Points, in no order, along strands that fork, close into loops and pass close to each other.
In the rows, 128 means zero.
Two points are linked if the straight distance between their rows is under 48.3. Some points are linked to none.
J557: [ 78 151 138 150 120 158 125  61 118 153]
J814: [147 160 142 150 148 123 189 108 142  94]
J413: [ 93 174 150 130 143 158 152  72 139 153]
J107: [130 182 113 164 124 156  95 181 118 133]
J596: [122 129 167  91  76 112 129 125 139  77]
J904: [123 193 122 146 119 159  90 169 104 142]
J254: [ 94 128 106 151 145 157  80 153 131 177]
J587: [201 124 146 114  64 153 171 111 136 122]
J727: [150 144 170  81  77 123 145 124 142  90]
J171: [133 117 134 103 169 105 160 114 128 130]
J339: [171 111 120  96 172 139 169 118 139 185]
J941: [131 104 147  69 127 102 134 115 120 121]
J790: [113 183 146 158 141 149 172  92 153 115]
J870: [107 152 140 111 185 148 157 101 155 174]
J453: [147 153 142 154 137 112 185 110 133  73]
J359: [ 71 127 131 131 177 138 124 111 152 162]
J931: [100  76 100 126 171 102  97 144 128 151]
J971: [ 74 127 122 153 157 146 113 115 145 157]
J436: [188 144 162 102  56 152 161 125 149 107]
J435: [115  88 129  68 176  92 131 116 124 153]
J851: [123 108 152  47 116 106 119 120 134 133]
J633: [110 164 116 169 101 169  92 130 108 154]
J209: [145 137  95 143 147 121  92 198 110 128]
J312: [ 86 167 146 143 124 157 144  59 125 147]
J67: [ 97 146 117 170 115 169  92 125 122 158]
J678: [181 163 131 145 146 147 197 109 147 132]
J206: [138 120 144 120 126 100 160 113 117  86]
J982: [136 124 135 162 112 100 158 117 118  56]
J735: [138 139 138 169 124 108 172 114 128  58]
J912: [112  93 129 107  66 108  60 164 137 103]
J244: [132  96 132  58 175 103 140 117 123 165]
J156: [ 79 139 124 164 134 156 108 109 138 153]
J527: [199 123 130 117 121 139 185 112 127 137]
J252: [ 94 174 142 172 122 153 151  83 146 113]
J504: [141  84  97 109 114 101  69 177  99 133]
J321: [115 103  91 144 162 125  84 176 128 159]
J464: [159 132 128 106 179 138 176 115 144 167]
J106: [142 106 128 158  76 103 122 139 107  58]
J429: [131  86 118 133  91 101  99 148 107  90]
J179: [159  97 131  52 151 118 143 117 122 177]
J709: [ 89 143 125 167 106 163 112  74 105 153]
J222: [132 172 142 152 154 137 183 104 152 109]
J919: [123  86 115 101  77 104  56 170 121 118]
J24: [147 102  91 115 135 102  77 191  98 136]
J280: [ 94 160 133 186 119 150 134 101 145 113]
J748: [126 178 116 163  91 169  94 125  83 152]
J216: [ 95  76 113 109 182  98 109 131 128 151]
J643: [133 113 147 141  71 102 132 125 115  50]
J936: [133  81 106 109  97 101  69 165 104 122]
J829: [ 91 134 135 112 192 137 144 109 153 169]
J796: [206 114 136 125  84 148 180 104 132 130]
J430: [157 113 103 165 107 110 109 174 102  89]
J283: [112  86  96 140 159 111  96 155 124 141]
J861: [133 134 136 112 180 122 167 115 138 142]
J797: [173 151 166  88  64 140 156 131 150 100]
J880: [139 161 104 158 139 138  96 192 119 130]
J618: [102  82 121  92 185  92 124 121 127 150]
J307: [102 153 122 194 119 151 124 123 143 111]
J387: [123 114 107 178 135 122 119 149 129 106]
J29: [143 110 101 165 125 113 107 170 112 104]
J637: [109 134 115 189 132 135 126 140 141 107]
J308: [127 125 161 112  72 106 133 122 129  62]
J144: [103 148 118 172  96 164 106  83  92 153]
J653: [159 112 113 166  85 109 111 164 101  69]
J818: [ 93 109 156  50 112 101  88 141 172 129]
J948: [100 167 148 119 163 159 156  88 153 169]
J798: [107 122  97 146 158 143  78 174 130 170]
J155: [135 105 140  79 145 100 147 112 118 123]
J602: [107 112 158  45 109 106 102 130 154 133]
J101: [151 120  93 129 141 109  87 196 103 127]
J627: [173  96 123  69 155 128 156 116 128 183]
J322: [192 136 130 132 140 141 195 113 137 139]

A piece is two or more points that can be reached from each other along the links. Count, over all rows, the pieces, the separate loops (a circle has one, a figure eight two, a Y none), the forks (points with three links) and the tips (points with one).
pieces: 4
loops: 0
forks: 0
tips: 8

A fork is a point with three links, a tip a point with one. Leave the first point through the second and follow the links. Name the first fork or tip that comes.
J436 / J587: J678
J504 / J24: J904
J101 / J24: J912
J359 / J971: J748
J280 / J252: J982

Name the points in between on the shortest way along the links from the first point to the second, in order.
J870 / J633: J829 J359 J971 J156 J67
J735 / J280: J453 J814 J222 J790 J252
J107 / J101: J880 J209
J798 / J618: J321 J283 J931 J216
J171 / J602: J155 J941 J851
J244 / J464: J179 J627 J339
